Points, in no order, along strands that fork, close into loops and pass close to each other.
In the rows, zero is written as 128.
Two points are linked if the straight distance between their rows is under 24.2. Some points are linked to none.
z530: [ 83  77 116 112 160 144 130 154]
z622: [ 96 157 141 116 137  97 112  87]
z828: [ 86 136 141 112 136 113 118  90]
z660: [162 172 135 164 124 121 144 121]
z511: [121 169 138 133 130  96 119  92]
z468: [150 198 124 127 107  71 104  88]
z317: [144  70 108 128 116 161 145 159]
z259: [ 78  97 122 121 172 140 133 160]
z875: [145  67 108 128 135 161 137 189]
z141: [ 81 151 149  93 119  99  95  67]
z345: [ 80 130 137 117 154 117 125 107]
z331: [166 183 135 160 117 110 138 110]
z584: [119 172 139 123 121  91 111  81]
z401: [130 112 134 122 105 145 144  96]
z176: [ 91 103 120 131 176 147 135 185]
z974: [123 156 142 122 109 110 117  76]
z814: [ 99 147 156  89  93 114  96  56]
z123: [ 94 152 138 128 154 105 121 108]
z423: [100 147 150  96 100 114 104  61]
z237: [161 102 120 140 147 173 137 233]
z411: [142 171 138 132 105  98 121  79]
z521: [132 161 135 156 149 122 138 135]
z440: [137  64 110 114 103 160 144 130]
z696: [115 162 135 142 150 106 127 116]
z200: [122 141 139 129 119 124 135  93]
z283: [156 111 122 147 122 160 156 152]
z598: [167  32  95 118 130 143  99 218]
z249: [ 95 168 140 106 128  83  97  80]
z751: [176  80 108 142 126 169 140 208]
z853: [134 150 137 154 144 131 144 138]
z318: [162 102 119 148 118 166 158 156]
z713: [138 129 131 152 161 161 145 200]
z53: [101 157 142 115 128 102 114  81]
z36: [ 89 141 134 128 159 116 126 114]
z95: [117 167 136 136 139 101 124 104]
z337: [143 122 129 152 139 156 153 157]
z801: [162  39  97 121 134 147 107 220]
z757: [118 193 126 113 117  61  89  87]
z932: [ 92  80 116 120 166 148 132 172]
z930: [124 194 124 106 107  60  82  79]
z372: [123 178 136 114 113  83 102  76]
z439: [ 76 137 146  95 130 106 102  74]
z329: [122  92 130 107  95 151 141  92]
z706: [151  64 105 129 119 160 140 170]
z672: [139 168 136 145 124 109 131 100]
z505: [138 168 139 137 114 105 127  86]
z704: [ 89 160 146 101 125  92  99  73]
z743: [169  85 114 140 135 170 137 220]
z894: [155  91 115 142 142 170 141 208]
z452: [127 137 135 137 126 130 140 107]
z865: [ 93 155 138 122 147  99 116  97]
z265: [124 181 135 108 103  78  93  73]
z559: [120 110 134 113 103 146 139  87]
z798: [135 105 125 131 114 153 149 119]
z481: [ 96  85 117 124 172 148 132 187]
z774: [164 112 121 153 129 167 154 177]
z519: [170  99 117 150 120 169 154 181]
z606: [ 75 136 144  99 135 111 112  83]
z681: [122 162 137 147 150 113 133 127]
z438: [149 181 135 147 122  97 126 100]
z664: [152 193 128 127  99  78 105  79]
z322: [176  75 107 142 118 169 143 196]
z309: [137  70 120 105  85 164 144 100]
z650: [136  91 120 129 118 157 149 133]
z749: [137 151 135 159 150 137 146 153]
z717: [ 93 119 130 136 171 137 137 158]
z308: [133 152 136 144 133 123 139 112]
z94: [161 164 136 164 129 127 147 131]
z693: [124 184 136 100  95  74  84  66]
z506: [134 158 137 143 129 114 135 106]
z859: [156  83 112 138 124 164 148 178]
z70: [128  80 129 103  87 158 141  88]
z848: [103 154 148 102 107 106 105  69]
z658: [140  93 118 139 130 159 149 158]
z295: [157 154 135 163 131 137 153 136]
z119: [150 198 122 138 116  69 108  97]
z946: [ 77 112 130 120 163 127 132 131]
z624: [ 84 102 124 127 175 142 135 172]
z55: [149 192 129 144 119  82 117 101]
z27: [ 91  95 137  95 113 143 129  87]
z330: [ 85 132 141 115 143 117 125  97]
z941: [174  97 116 150 113 171 158 168]
z850: [141  60 112 105  93 161 143 114]
z198: [ 79 120 133 120 161 124 129 118]
z89: [102 152 145 108 115 107 110  75]
z279: [149  88 115 141 127 162 148 168]
z490: [150 183 134 130 101  88 112  78]
z22: [150 117 126 146 157 170 144 220]
z659: [154 106 123 140 154 172 139 226]
z17: [122 152 141 127 119 115 128  87]
z393: [ 95 176 138 101 126  72  86  79]
z371: [157  44  97 123 133 152 116 212]
z143: [166  77 109 139 118 167 146 184]
z122: [138  69 110 122 114 160 144 144]
z87: [104 171 142  96 108  85  89  68]
z5: [154 143 134 160 135 146 152 146]
z726: [144  49  99 120 134 152 123 199]
z169: [148 144 132 161 144 147 152 159]
z957: [169  87 113 134 141 171 133 236]
z45: [141 115 131 130 107 148 149 105]
z779: [120 192 129  99  98  63  78  75]
z869: [140  95 121 136 122 158 150 143]
z433: [136 166 142 122 101 100 113  74]
z462: [120 187 130 118 122  73 100  85]
z976: [150  60 103 125 124 159 138 181]
z260: [ 80 101 127 118 165 138 133 141]
z165: [ 77  87 121 111 160 139 130 140]
z114: [146  82 111 136 139 163 140 197]
z996: [100 177 137  97 114  72  81  72]
z643: [152 116 125 152 136 162 153 172]
z577: [159 182 135 153 117 100 130 101]
z676: [148 120 128 150 126 155 153 143]

A fork is a point with three links, a tip a point with one. Leave the first point through the second and follow the links. Name the first fork or tip that comes.
z89, z53 | z345
z704, z249 | z87
z660, z331 | z438
z696, z95 | z372
z530, z932 | z260
z433, z974 | z672
z869, z658 | z743

A piece is all that can be reached along the links. How many separate loops has the piece of each point below (a circle has one, a figure eight two, a Y none), and how many tips (points with one link)?
z468 | loops 3, tips 0
z22 | loops 1, tips 1
z423 | loops 1, tips 2
z941 | loops 1, tips 0
z726 | loops 0, tips 2

Name the points in between on the shortest way along the links from the first point to the second, in order.
z411, z577 | z505 z672 z438
z658, z143 | z279 z859
z423, z622 | z848 z89 z53
z468, z308 | z119 z55 z438 z672 z506
